A landscape with many peaks, sampled at points; each row gives a point and its height.
From any point a climber steps to the highest of the 2 points nearest to it. It stops when none of these is higher. Distance is the straight distance between rows; heights are no part of it.
<213>: [ 24 120  75 105 137 125  89 130 145 157 121 161 114  82 116  78 118  79
 120 104 125 144 114 122 176]  h=243
<1836>: [145 109 134 131 149 141 109 110 149 142 106 105 156 125 108 132  85 104
 144 141  73 126 157  98 143]  h=479
<2000>: [143 149 131 111  98  88 145  75 113 173 129 123 112 123 144 109 176 118
  90 163 133 154 180 108 113]  h=647
<1249>: [ 63  92 127  73 104 141 156 127 159 162 104 111  68  90  92  98 108 136
 116 141 139 139 171 136 180]  h=306
<2065>: [148 165 115 145 142 114  62 127  94 118 176 156 183 189 150 131 133 114
 135  95 126 118 114 116  91]  h=50
<617>: [152 134 159 115 120 151 145 138 135 153 116 125  83 126 140 150 138 183
 136 133 183 142 114 180 110]  h=594
<1038>: [127 147 112 148 152 153  79 100 164 154 103  97 158  88 117 134  99  85
 120 150  77 155 114  85 165]  h=511
<789>: [ 86 133 116 139 146 139 165 119 125 155  80 136  84  73  93  99 124 115
  84 156 120 132 108 159 146]  h=382
<411>: [145 120 190 131  89 128 168 106 110 101 161 145 136 160 136 133 110 174
 148 109  88 118 176 121 139]  h=418
<1314>: [138 166 119 133 131 134 145  98 137  70 137 113 152  73 134 145  79 113
 114 164  81 105  63 124 157]  h=538
<2014>: [199 161 163 173 127 145 172 104 128 112  99  90 133 107 163 145 136 146
 120 157 117 131 107 134 130]  h=307
<2118>: [183 110 168  89 154 124 154 110 151 100 152 130 120 143 150 156 128 168
 183 101 133 128 118 137 140]  h=333
<657>: [ 77 101 145  86 140  77 125 151 106 134 164 198 115 180 124 115 150 176
 166  73 112 129 167 151 104]  h=567
<2069>: [110 118 110 136 214  97 146 167 140 125  97 178  99  71  96 151 133 127
 172 104 140 143  50 155 116]  h=682
<827>: [142 114 108  52 229  90 131 166 116 119 188 172 108 190  60 179 140 192
 206  81 104 106 121 114  93]  h=460
<1672>: [105 141 130 136 192 108  81 121 111 176 123 153 156 133  93  98 101 115
 121 122 105 119 121 122  95]  h=286
<2150>: [131 120  81  70 143 116 133 103 195 111 116  96 132  80 118 113 102  87
 133 170 114 129 119  82 168]  h=768
<626>: [162 139 157 110 134 144 162 141 123  86 182 146  81 185 156 166 168 194
 153 129 172 109  60 201  74]  h=558
<787>: [170 129 176 104 115 122 190 107 146  90 147 121  98 107 160 138 121 185
 159 142 147 120 100 145 145]  h=322
<1609>: [ 92 114 127 142 116 106 146 136  96 154 100 180  96 102 115 124 153 126
 118 115 148 139 129 144 136]  h=518
<1771>: [ 75 164 117 143  42 126 109 113  98 121 133 106 156 135 143  83 124 100
  77 141 108 131 193  98 131]  h=448
<250>: [118 120 126  49 155  91 121 140 166 146 119 146  93  91 132  88 133 153
 141 127 148 149 155 141 145]  h=235
<1345>: [137 137 152 137  80 127 116 116 136 111 168  94 151 162 179  66 122 129
 145 100 151 143 191 106 133]  h=349
<831>: [148 117  69 150 119 136 107 172  91 123 121 150 129 171 102 192 165 117
 120 105 171 100 102 132  73]  h=642
<881>: [130 183 120 140 106 145 126 124 142  88 125 110 131  55 156 134  51 126
 122 128  95 128  59 118 197]  h=528
<225>: [100 111 139 104 123 132 173 155 130  97 136 156  74 118 147 136 173 159
 121 137 189 118  84 179  97]  h=786
<992>: [114 146 109 108  56 130 153 137 131  84 150  98 138 117 144 106 110 124
 105 140 156 109 140 129 127]  h=571
<142>: [ 75 165 104 154 164 112 109 129 111 102 128 138 152  92 127  75 124  83
  81 156 124 122  66 149 112]  h=757
<2285>: [120  97 155  74 146 111 120 128 109 141 185 188  98 204 106 160 146 200
 188  92 115 111 156 152  94]  h=514
<1419>: [133  92 140 104 198  97 169 135 138 144 106 163  75 121 117 139 169 155
 164 115 147 147 111 157 111]  h=815
<695>: [116  69 121  80 162  93 145 134 181 135 107 163  92  85 121 100 147 128
 165 126 136 169 158 108 186]  h=253
<1728>: [177  99 187 116 185 121 166 113 178 109 122 124 116 115 141 108 125 157
 178 108 124 148 131 136 160]  h=340
<2304>: [128 155 135 127  41 150 156 121  92 149 132 134  88 140 143 154 173 185
  65 188 135 136 146 161  97]  h=302
<702>: [ 78  90 171 181  80 156 139 172 100 138 110 149 119 156 140 113 131 144
 126  88 161 130 178 166 132]  h=374
<1612>: [136 136 120 115 148 116  81  94 138 148 142 118 186 151 108 135 105  99
 134 163  72 121 157  64 135]  h=442
<2099>: [177  93 110  77 215  84 134 112 139 109 167 122 161 185 102 127 165  95
 154 150 124 104 144  89  97]  h=811
<930>: [159 117  95  73  73 106 115 107 122 142 158 139 146 158 150 160 155 122
 121 124 145 120 161 101 105]  h=266
<648>: [110 124 105 173 141 164  62 155 120 107 113 101 193 152 126 143 101  83
 117 109 115 102 119  94 113]  h=416
<575>: [103 168 119 148  23 137 117 152 103 103 150  95 135 128 161  81 126 120
  89 123 156 128 166 128 125]  h=510
<451>: [152 158 156 166 154 128 138 132 104 130 123 133 144 128 122 120 119 146
 107 140 120 117  94 167  94]  h=289
<1011>: [ 86 170  96 109 144  57  91 104 113 114 156 168 159  94 163  97 154  91
 100 148 134 132  95 105 105]  h=736
<1837>: [ 98  60 124 108 154 107 136 154 116 122 118 165 129 157  84 147 137 113
 145  93 131  99 139 121 117]  h=725
<1103>: [142 110  89  59 240  74 109 166 143 146 159 171 116 169  72 150 153 157
 200 101 118 128 146 107  99]  h=441
<1227>: [ 98 118 121 165 139 131 155 109  87 167  84 146 122 110  71 132 126 122
  74 161  71 117 141 128 123]  h=304
<661>: [ 67  99 115 111 132  97  96  97 160  99 142 148 153 105 122 110 123  72
 131 122  88 131 132  52 185]  h=662
<1414>: [131 125  69 129  90 172 107 144 134 168  71  85 125 118 119 150 136 108
  92 158 145 132 159 146 104]  h=610
<95>: [102  84 136 149 135 152 184 106 141 122  84 100 112 111  73 117 107 105
  98 154  83 123 150 108 164]  h=505
<120>: [ 70  98 151  87 183 113 178 161 142 106 131 145  61 136 151 113 193 185
 150 135 190 128 104 197  83]  h=821
<349>: [195 144 174 143 103 127 198  89 136  75 144  92 120 117 175 135 160 158
 134 155 140 128 117 132 121]  h=313
<2214>: [ 95  75 143 138 166 141 143 152 147 152  82 141  96 105  95  94 143 117
 151 113 159 159 161 147 161]  h=293
<442>: [128 102 151 170 183 115 117 147 113 124 119 177 151 150 105 140 116 126
 167  81  90 122 114 107 132]  h=251
<1781>: [ 92 162 161 155  52 133 124 147 108 125 130 103 126 103 142  93  69 144
 115 107  93 130 156 120 188]  h=556
<1272>: [ 71  78 124 173 117 143 107 139 102 116 117 134 161 156 106 104 111  74
 114 106  93 111 169 100 129]  h=366
<1418>: [100 109 108 182 112 133 107 186  72  98 134 174 169 156 113 134 123 101
 103 103 119  99  95 133 106]  h=459
<1110>: [127 177 165 158 144 130 128 152 109 126 135 141 112 131 168  82 141 165
 110 121 185 133  98 210  88]  h=628
<505>: [139 133 132 108 205  87  75 128 175 165 128 162 133 106 146  97 128 140
 166 103 123 168 129 119 144]  h=403
<1535>: [146 139  95 110  88 121 110  94 127 125 138 108 172 123 140 156 105 106
 108 159  81 116 147  85 128]  h=417
<931>: [139 124  87 140 126 111  96 142  79 135 144 160 174 180 100 176 136 110
 108 108  96 102 134  84  96]  h=35
<908>: [136 135 127 125 173  89 119 136  94 122 154 182 135 150 112 158 132 148
 162  93 110 121 101 131 102]  h=267
<1845>: [112 172  72 139 138 136 141  97 113 181  79 126  98  77  96 138 123 110
  63 172 102 133  89 149 135]  h=359
<2095>: [178 135 123 111  71 158 144 118 150 112 149  51 159 157 151 134 127 134
 126 166 139 106 171 119 101]  h=270
<392>: [133 180 117 160 105 151  83 110 130 115 114  92 150  74 160 131  94 100
 115 129  96 145  98  96 174]  h=522
<941>: [194 143 134 105 187 118 138 111 134 140 143  89 153 158 123 123 132 128
 126 172 133 105 117 151  75]  h=220
<1104>: [133 154 136 103  68 121 126 114 133 122 182  98 139 167 179  85 149 134
 118 114 171 126 174 147  97]  h=324
<333>: [133 115 165 135  86 108 155  93  95 162 121 171 104 134 136 166 150 168
 129 129 111 150 163 116 135]  h=317
<2181>: [158 155 139 169  46 167 136 137 102 107 128 109 147 139 153 147 118 148
  92 132 102 113 149 128 120]  h=249
<2011>: [115 139 117 105 144  86  67 118 176 179 121 158 106  81 147  83 129 103
 137 123 133 193 144  90 198]  h=379
<554>: [119 148 167 179  61 175 136 153  94 102 134 116 139 155 132 113 100 163
 101 119 131 106 153 166 109]  h=226
<978>: [165 131 174 130  64 145 163 116 107  97 170 111 141 188 130 158 121 183
 108 152  95  93 163 144 109]  h=457
<824>: [109 176 111 130  63  91 141  87 109 142 124 108 122  86 160  92 160 102
  81 155 133 151 156  92 132]  h=708
<909>: [186 182 180 194 164 135 143  99 117 126 117 111 141 124 163 104 130 146
 116 133 139 142  99 154 104]  h=300
<325>: [117 188 150 173  82 176 133 138 130 136 100  37 125 110 123  60  89 125
 102 155 121 137 163 148 139]  h=197
<541>: [103 153 136 143 151  99 133 161  95 108 153 166 111 142 141  91 177 139
 103 130 179 124  99 187  65]  h=597
<1561>: [169 154 175 122 109 150 117 125 138 174 110 103  97 137 144 138 112 192
 150 116 146 160 154 153 150]  h=540
<2190>: [144 101 139 158 156 143  81 137 143 116 124 139 164 139 140 152 105 114
 166  89 119 131 116 103 140]  h=241
<2307>: [107 147 128 168  62 169 173 132 119  82 124  65 127  97 103  98  82 127
  85 163  79 107 131 129 154]  h=701
<1411>: [104 117 171 157  66 166 141 137 108 150 110 117 109 126 124 114  96 160
 127  95 113 138 185 127 181]  h=485
<832>: [113 117  96  77 114 110 118 102 144  91 157 102 185 135 118 133  86  92
 108 163  98  83 133  77 131]  h=385
<67>: [108 124 110 101  73 132 157 115 134 131 114 116  80  62 121 153  85 131
 133 101 106 149 126  98 239]  h=364
<209>: [174 126 165 134 182 157 143 160 113  90 158 129 118 196 107 155 132 175
 164 106 141  94  87 185  82]  h=513
<606>: [142 123 166 114 102 129 153 107 163 108 141  73 156 138 120  76  87 119
 140 148 112 129 185  96 146]  h=377
<59>: [114 120 114 124 133 169 157 163 128  97 109 119 118 120  78 129  98 133
  78 173 125  82  73 182 105]  h=615
<1541>: [ 56  75 101 121 126 126  90 166 108 152 122 162 159 167  94  97 127  86
 124  89 135 100 174 117 115]  h=450
<818>: [150 167 119 149 121  96 100 129  72 109 180 181 176 196 120 164 130 135
 129 105  90  94 105 119  89]  h=44
<1331>: [107  75 141 115 175 109 168 146 110 124 124 155 113 162  76 130 161 129
 124 144 125  98 129 145  87]  h=853
<1816>: [137 135 161  99 166 135 137 138 134 164 132 126  90 156 129 118 163 166
 128 142 192 133 122 191  71]  h=636
<1369>: [ 97 170 136 159 162 114 141 154 118 103 114 143 121  80 144  71 126 111
  91 153 162 130  69 181 100]  h=722
<2143>: [136 118 152 126 114  88 161 110  93 136 146 193 104 145 146 167 183 163
 144 103 138 146 118 133 109]  h=288
<1711>: [118  84 170  53 114 126 200 106 157 131 150 117  66 125 135 143 156 187
 148 188 150 110 136 143 113]  h=189
<1072>: [126 147 108  81 175  83  55 114 181 154 139 147 137  96 155  86 135  94
 146 136 142 171 129  91 144]  h=389
<2097>: [135 139 124  69 142 105 107 129 143 128 168 149 127 155 155 123 127 174
 183  80 150 133 133 168 121]  h=73
<1307>: [ 95 131 147 182  57 135 151 154  85 142 112 158 112 111 150 134 144 140
 101 108 153 141 139 157 145]  h=446
<116>: [110 129 103  85 184 103  75 118 160 146 127 150 155  93  98 131  88 109
 144 137 105 131  96  92 140]  h=478
<1130>: [ 79 168  85 188  70 192 128 145 124  78 123  82 134  88 136 122  94  83
  76 121  94 120  80 121 194]  h=814
<902>: [ 71 126  79 107 143  88 100 115 125 114 137 159 150  92 126 125 138  66
 107 141 110 132 101  78 137]  h=695
<1563>: [117 153 171 141  87 161 105 152 104 106 140  98 146 142 119 102  49 154
 121 119 111  96 146 167 132]  h=188
<141>: [107  81 162 155 148 156 126 169 136 141 104 133 122 153 128 107 131 137
 158  82 162 135 162 164 129]  h=325
<1719>: [129 168 166 197 102 162 128 162 111 100 114 110 145  96 173 103  87 134
 124 102 154 126  97 166 159]  h=222
<2184>: [155 127  87 140  74 153 122 155  86 123 128 149 139 170 109 208 140 154
  94 146 129  93 109 143  87]  h=593
<1921>: [ 61 111 138 121  81 153 154 140 115 154 105 122  83  97  99 103  86 137
 104 114 120 127 158 154 186]  h=386
<398>: [137  94 135 141  99 133  86 114 133 164 127 135 151 178 123 119 127 113
 140  99 106 150 211  87 139]  h=413
<1161>: [101  86 123 127 131 117 120 120 136  67 136 137 164 125 121 144 117  72
 143 109  82 108 116  65 155]  h=633
<121>: [152 134  74  75 105 100 109 120 118 137 160 165 144 159 117 186 121 137
 138 120 131 111 119 113 106]  h=291
<690>: [116 111 143  89 141  71 115 108 122 154 171 214 132 155 132 127 152 149
 173  81  99 155 164 106 133]  h=641
<2089>: [167 123 159  87 105 137 183 101 178 119 134  53 110 110 135 126 127 145
 140 186 152 132 147 137 139]  h=750
<989>: [ 96 104  85 142 148 144 117 159 154 127  89 148 119  77 121 155 110  92
 155  87 154 142  83 122 162]  h=671
<2148>: [120 105 118 105 167 134 158 140 149  99 106 107 112  93 104 123 110 122
 111 167 153 102  83 171 119]  h=684
<1258>: [146 186  75 147  89 147 128 100 119 157  89  94 109  55 142 156 111 126
  91 158  80 159 110 117 181]  h=407
<1875>: [125  93 118 112  80 121 122 116 113 181 118 164 124 156 110 162 138 141
 130 114 109 148 182 104 141]  h=365
<2180>: [121 120 137 100 172 138 144 135 123 177 112 126  83 135  85 139 139 162
 104 179 158 101 104 189  63]  h=691
<108>: [113 111 115 170 197 127 109 172 139 115 105 159 132  97 124 150 116 113
 182  75 148 140  72 134 130]  h=667
<1121>: [ 96 139 109 153  65 152 148 135 124  71 127 117 133  88 124 122  79 115
  93 137  96 103  97 131 166]  h=766
<685>: [124 116 127 143 121 103 128 109 114 152 114 147 128 126 134 118 162  99
 110 127 137 142 142 111 123]  h=578
<998>: [202 132 119 117 213 109 100 101 152 121 164 108 177 175 126 143 154  85
 153 146 120 115 111  90 103]  h=835
<2098>: [142 128 118  60 150  73 119 102 120 190 153 187 115 152 116 152 155 159
 153 128 118 147 158 124 112]  h=767
<1962>: [145 129 124 183  93 164 175 125 142 114  79  71  95  76 149 123 157 113
 105 140 168 146 125 135 160]  h=624
<1257>: [135 156 130 170  73 167 142 125 123 124  94  45 127  99 126 123  81 126
 109 142  59 131 156 100 177]  h=646
<488>: [103 123 146 176 139 141 100 155 123 118 124 154 158 112 151 136  92 114
 170  58 125 140 105 114 176]  h=234
<1951>: [152 134 165  72 169 138 111 107 116 155 187 122  99 234  99 127 135 185
 160 138 131 102 142 188  77]  h=595
<1721>: [163 141 130 144 205 108  75 113 136 104 138 122 175 140 142 123 144  82
 148 127 129 121  81  87 112]  h=852
<638>: [167 144 141 119  77 129 151 100 102 168 144 153 101 170 154 169 186 170
 108 157 150 142 146 149  86]  h=260
<20>: [152 170 126 123 137 130 143 155 108  95 163 154 101 154 163 137 177 149
 121 133 203 113  63 203  57]  h=572
<1228>: [139 135 161 158  90 144  95 124 108 170 124 125 156 162 124 127  96 150
 118  98  98 136 193 120 124]  h=449
<1486>: [ 89 101  65 134 102 164 108 140 150 137 104 131 128  97 101 161 100  90
 114  97 122 145 104 113 178]  h=702
<2229>: [130 121 152 140  84 152 168 138 151 119 114  81  86 105 155 116 132 143
 136 128 174 144 135 146 162]  h=652
<2204>: [ 74 151 107 161 210 103  86 145 119  91 134 172 164  96 129 103 122  86
 120 121 125 122  53 132 106]  h=794
<1457>: [110  88 143  86 203 117 137 157 129 177  97 139  91 149  67 120 160 145
 137 155 149 118 137 163  75]  h=762
<102>: [170 176 129 170  55 143 119 113  81 143 147 128 148 180 163 158 155 170
  89 142 107 132 152 142  87]  h=231
<1028>: [153 148 132  90 134 113 107 105 147 142 125 144 141  92 130 134  82 138
 142 120 109 139 113 110 155]  h=443
<1708>: [144 102 140 107 209  95 154 131 137 121 157 155  88 169 140 111 200 148
 181  93 151 151 132 161 101]  h=841
<972>: [108 140 108 125 124  98 118 154 101 127 135 195 141 123 102 160 103 142
 126 114 102 111  78 133 102]  h=294
<397>: [ 43 109 103  93 109 130 133 131 147 146 109 121  93  87 104  52 123  85
 116 116 140 143 157 115 191]  h=261
<1460>: [174 126 122 172 135 134 115 139 109  89 160 149 153 190 148 177 164 122
 161  64 151 107  91 129 109]  h=496
<1611>: [102 144 153 148  27 147 137 149  81 150 127 157  88 133 153 148 154 189
  90 136 154 134 137 167 119]  h=370
<310>: [117  95 147  34 141  88 170 111 158 134 143 133  95 121 119 122 148 172
 148 154 126 130 162 133 135]  h=210
<949>: [116 117  77 131  65 145  96 136 130 123 105 128 137 111 141 163 130  93
 122  96 151 133 122 106 161]  h=666
<1814>: [172 154 140  86  68 149 139 103 146 128 166  87 123 178 163 129 145 152
 137 148 168 111 173 146  96]  h=292
<234>: [114 184  90 160  40 112 122 106 102 110 131 104 141  89 174 128 152 100
  70 156 101 134 130  77 154]  h=737
<2009>: [122 136 131  99  91 160 120 129 121 143 122 114 128 126 115 134  74 164
 123 143 125 111 143 156 136]  h=132
<1403>: [ 74 154 111 132 109 112  70 106 111 150 140 128 162 136 123  81 127  82
  88 144 113 130 161  88 122]  h=388
<1032>: [105  85 137 182 153 154 125 137 144  88  92 113 146 108 117 113 120  65
 138 111 114 135 117  94 170]  h=576
<2132>: [106  96 184 124 170 107 190 148 116  99 150 171  53 152 151 148 204 187
 175 107 162 136  91 182  97]  h=842
<1787>: [105 104 139 132  92 132 108 138 142 145 137 107 142 148 144  80 122 105
 138  95 141 148 221  96 140]  h=380
<1025>: [152 129 187 111 136 162 136 115 121 129 171 110 118 203 127 135 119 201
 151 118 128 103 148 195  81]  h=568
<735>: [ 79 162 115 175 115 150  79 120 110 172 104 116 147 113 120  93 114  84
  90 131  92 147 147 105 149]  h=348
<1694>: [148 104 101  96 162 135 138 165 146 153 121 154  76 128  95 191 141 160
 173 103 188 126  87 151  91]  h=759
<1291>: [117  93 126  81 181 112 123 175  93 121 161 182 109 198  83 175 139 170
 186  68 127  96 134 135  95]  h=483
<127>: [141 138 126 177 137 148 145 128 110  84 114 117 160 105 109 141  82 119
  97 157  72  92  89 119 130]  h=564
<568>: [129 194 144 147  48 137 129 112 103 109 137  86 134  95 138 122  58 153
 110 143  63 117 144 108 188]  h=604
<195>: [ 85 142  74 189  95 180 109 126 126  90 113  98 168 109 129 132 121  59
  68 146  78 111  99  93 144]  h=783
<1626>: [101 174  62 185  57 148 117 127  91  90 121 120 150  96 152 139 145  81
  39 160  63 133  99 100 138]  h=755
<131>: [163 114 135 122 206 126 112 122 130 163 130  95 172 180  90 111 119 101
 124 162 115 105 150 127  88]  h=232
<1567>: [120 119 126 161 100 133 131 114 132 130  94 131 112  66 137 147 111 111
 142 104 108 172 120  86 234]  h=369
<780>: [117 110  70 130 190 134  85 132 173 148  95 127 140  90 111 117 136  60
 122 138 154 144  99  92 133]  h=529
<1303>: [123 128  72  90  92  98 116 152 109 118 134 178 133 126  87 195  94 146
 108 145 115  91  83 129  94]  h=334
<343>: [175 114 161 146 107 136 175  90 120 159 103 126 114 123 120 154 149 149
 126 149 110 153 159 106 146]  h=290
<597>: [183 167 128 118 135 107 113 110 140  96 170 124 142 139 196 114 155 126
 152 103 173 139  92 142 116]  h=57
<982>: [140 144 171 169 114 166 102 156 134 108 124 111 153 113 167 126  76 145
 161  68 135 129 109 134 159]  h=228
<408>: [114  99 139 163 160 144 122 116 142  84 110 124 156  92 111 142  84 102
 134 125  78 114  87  97 171]  h=599
<11>: [137 103 146 164 139 156 179 126 140 111  83  98 122  93 106 129 108 120
 123 135 117 109 119 131 147]  h=559
<1033>: [156 168 152 161 130 115  83 112 125 107 164 126 163 153 186 113 126 109
 148  93 138 144 108 115 118]  h=55
<859>: [158 142 190 122 120 107 169 108 161 112 153  79 123 123 153  64 123 138
 157 141 119 157 186  91 165]  h=360
<1174>: [147 123  82 112 215 135  78 134 181 157 101 115 160 108  89 149  97  74
 142 153 122 133  94 103 127]  h=509
<1800>: [117  86 113 134 156 137  97 146 163 116 101 113 143 115 133 107 126  70
 135 107 159 140 131 100 137]  h=552
<1778>: [168 148 155 135  78 167 164 122 159 117 111  18  93 109 144 114 123 152
 129 163 162 147 161 128 150]  h=696
<50>: [ 93 141  82 147 129 143 130  88 118 178  90 135 114  92  77 136 112  97
  71 153  59 144 117 109 173]  h=339
<1422>: [ 78 152 120 187 160 125  75 126 101 167 104 162 146  99 134 106 132  79
 108 114 120 155  99 115 146]  h=326
<146>: [149 105  68 123 118 169  96 128 172 179  75  83 139 119 116 138 126  88
 114 147 141 166 175 100 143]  h=775
<2283>: [127 127  99 151  77 159  86 125 122 104 121 104 181 129 138 163  99  92
 113 118  80 115 135  79 138]  h=399
<178>: [154 110 179 117 177 167 130 144 118 131 144 111 127 205  75 153 104 175
 151 131 126  73 129 167  85]  h=536
<165>: [ 84 168 166 164 124 118 132 145 103 125 122 144 121  90 167  65 132 132
 102 119 160 141 119 174 132]  h=675
<380>: [136 161 143  80 123  84 163  80 128 141 146 131 101 100 163  94 176 151
  97 172 161 135 114 152 100]  h=660
<376>: [147 122 118  60 211  86 127 119 181  85 180  94 164 162 151  72 155 106
 156 139 141 116 142 120  98]  h=714
<1511>: [136 114  90  96 178 129 140 124 175  96 112  96 148  87 128 128 112  78
 134 159 147 104  77 120 136]  h=735
<72>: [168 144 140  92 131 102 151  93 149 132 153 113 107 142 173  98 179 129
 138 150 180 151 150 131 105]  h=650
<1971>: [142 131 130  73 120 123 128 141 145 118 156 130 117 131 129 155  84 174
 150 124 147 108 113 162 117]  h=91
<412>: [135 103  93  52 211  71 118 118 160 107 162 122 162 129 116 106 140  87
 139 159 131 106 122  95 107]  h=760
<1731>: [134 103 165 122 130 136 160  98 127 120 131 103 155 146  98 116  94 124
 126 154  75  90 171 110 134]  h=423
<2106>: [154  97 181 149 195 114 178 142 122 110 156 160  83 170 130 142 194 179
 203  81 140 148 102 159 112]  h=855
<1726>: [123 133  51 135  83 134 120 133 106 156 108 163 118  94  89 205 114 134
  94 144 105 115  80 126 126]  h=378
<69>: [108 120 101 161  78 158  98 151 123 154  95  96 136 133 142 113 138  91
  95 117 159 140 168 136 125]  h=490
<2230>: [104 133 117 126 196 116  94 136 119 139 123 118 155 152  88  91 127  86
 104 155 128  91 117 139  76]  h=255
<143>: [163 143 144  57 167 105 126  91 137 189 175 150 111 192 112 133 142 186
 165 143 120 141 161 164  96]  h=643
<942>: [159 135 170  69 146 140 164 114 183 134 138  72 112  96 126 124  76 167
 158 166 132 120 129 158 158]  h=663
<1733>: [175 144 148 168 193 126 134 158  91  81 162 150 145 177 126 155 135 139
 173  78 128  98  68 148  98]  h=503
<983>: [134 114 115  81 233  76  88 148 161 155 130 158 136 146  98 113 142 146
 178 105 113 160 133 121 120]  h=420
<479>: [159 104 110 104 158 113 122 100 188 142 115  95 133 103 119  92 133  85
 127 172 129 146 147  92 151]  h=813
<247>: [137 126 107 122 173 116 136 155 126 140 116 170  99 102  97 198 110 158
 156 117 145 118  66 141 100]  h=716
<1159>: [128 105 171 152  92 128 153 106 118 129 114 143 120 117 121 132  99 156
 146 106  78 133 167 105 186]  h=427
<781>: [168 129 158 163  75 149 162 101 116 160 108  67 113 131 144 129 158 152
 131 158 115 156 201  95 131]  h=276
<160>: [131 107 116 183 109 163 143 188  98 104 105 147 132 154 111 166 148 125
  96 123 162 101 102 166  80]  h=687
<1405>: [170 105 118 124 123 131 137 110 144 102 142  80 170 171 129 126 143  95
 125 153 130 109 168  90 102]  h=258
<669>: [124 139 118 183 137 114 113 159  90  83 151 160 166 153 146 147 154  93
 142  84 154 111  76 122 104]  h=486
<263>: [158 121 168  99 153  98 136  89 172 108 151 127 142 109 156  97 112 136
 173 130 104 152 156  98 159]  h=350
<1315>: [136 124 113 181 108 187  67 150 143 127 107  79 173 152 155 126 114  88
 130  97 149 137 159 119 119]  h=436
<1933>: [164  95 112  85 105 113 157  99 129 115 162 114 144 191 131 158 171 108
 125 145 135 100 159 102 107]  h=250
<1820>: [190 132 142  79 159 110 143  95 175  91 172  75 134 161 164  82 150 112
 156 145 164 129 149 145  97]  h=685
<842>: [146  64 134 108 135 111 173 125 163 151  94 159  69  92 121 154 174 142
 163 120 152 171 143 112 175]  h=262
<2245>: [156 138 140 123  84 151 146 136  98 127 141 138 136 161 110 199 104 181
 106 150  95  96 118 154 103]  h=521
<1473>: [128 183 153 206  99 165 138 152 107 103 108  61 122 106 158  84 114 122
  95 139 145 141 137 148 132]  h=212
<1431>: [ 90  96 149 121 160 146 165 113 136 160  91 113  94 113  76  90 110 114
 102 172 103 124 163 145 137]  h=435
<580>: [118 140 148 161 126 147 133 123  79 153 107 135 142 137  96 122 104 143
  87 151  87 107 135 157  99]  h=263
<1752>: [126 172 104  93 128  61 148  91 122 102 153 155 128  92 164  89 149 107
  98 165 151 130  92 125 106]  h=700
<1400>: [ 72  54  84  84 119 122 104 176 131 140 125 159 128 154 114 133 135 101
 148  75 167 112 156 119 122]  h=579
<2036>: [102 153 106 110  80 113 107 130 134  91 149 109 136  92 170 103  96 102
 123 113 160 121 112 124 153]  h=611
<1557>: [136  89 123 136  79 157 174 170 116  78 127 139 102 136 142 169 169 138
 102 141 190 100  84 160  87]  h=739
<1783>: [161  97  84 111 128 133 118 108 176 169  84 119 112  90 119 150 139  84
 123 156 134 165 137  78 171]  h=871
<1177>: [157 131 138 139 135 132 145 114 103 166 137 166  97 171 142 160 192 165
 150 114 167 152 113 160  88]  h=275
<1279>: [140 130 124 125  94 135 108 134 138 125 132 119 137 113 176 127 123 112
 137  88 163 138 133 108 145]  h=638
<2217>: [149 141  60 139  92 156 146 125 126 140  79 115 104  68 116 191 121 128
  86 164 103 131  83 120 156]  h=400
<795>: [143 100 156 122 185 139 151 157 137 142 125 153  62 146 109 179 162 192
 183 109 184 148  93 171  89]  h=787
<1604>: [159 168 126 116  88 114 124  95 120 173 111 115 125  90 141 139 106 144
 108 146 100 154 137 102 175]  h=419
<811>: [ 76 120 123 177  84 139 100 146  82  95 131 137 178 162 125 118 118  82
  79 118 105  91 140 107 111]  h=415
<1172>: [153 151 126  79 150 104  88 118 160 127 161 122 141 132 165  89 119 135
 162 115 159 144 130 141 114]  h=63
<1959>: [120 145 117 154 225 108  59 149 125 130 129 165 162 113 123 139 141  90
 157 105 133 145  69  98 100]  h=827
<739>: [164 160 135 171  44 166 140 124 114 137 109  66 132 135 175 134 152 156
 115 128 127 143 184 121 118]  h=264
<697>: [164 148 170 126 119 145 107 105 134 171 145 119 135 169 144 111 111 160
 146 122 121 138 184 142 129]  h=492
<423>: [123 142 128 146 129 102 117 122 148 153 103 149 100  64 165  99 140 112
 150 103 136 187 128  95 227]  h=373
<689>: [100  46 128 132 146 128 167 156 143 138  83 149  66  99 103 137 176 128
 151 120 164 152 128 135 144]  h=273
<1809>: [135  95 106 158 121 167 184 130 140 123  64 103  88  85 114 167 146 110
  98 152 158 132 119 132 145]  h=600
<773>: [ 81 124 125 172 209 116  76 117 129 174  95 158 155 102  98 106 130  71
 121 130  93 145 102  96 126]  h=312

Call two points neighbours if one is among the 2 nearest of the other. Go from one point of each pair to the other, from neighbour to neighbour, staying as high as possible. Name the lowest point that can't be avoided.
<2098> and <1721> => <209>
<2106> and <1783> => <67>
<1011> and <2089> => <787>
<1130> and <2106> => <411>
<1486> and <2106> => <108>
<1331> and <1721> => <1272>
<1011> and <1721> => <72>

Where does a climber stop that starts at each point below?
<451> => <1836>
<580> => <2089>
<1405> => <1331>
<1567> => <2098>
<411> => <2106>
<811> => <2098>
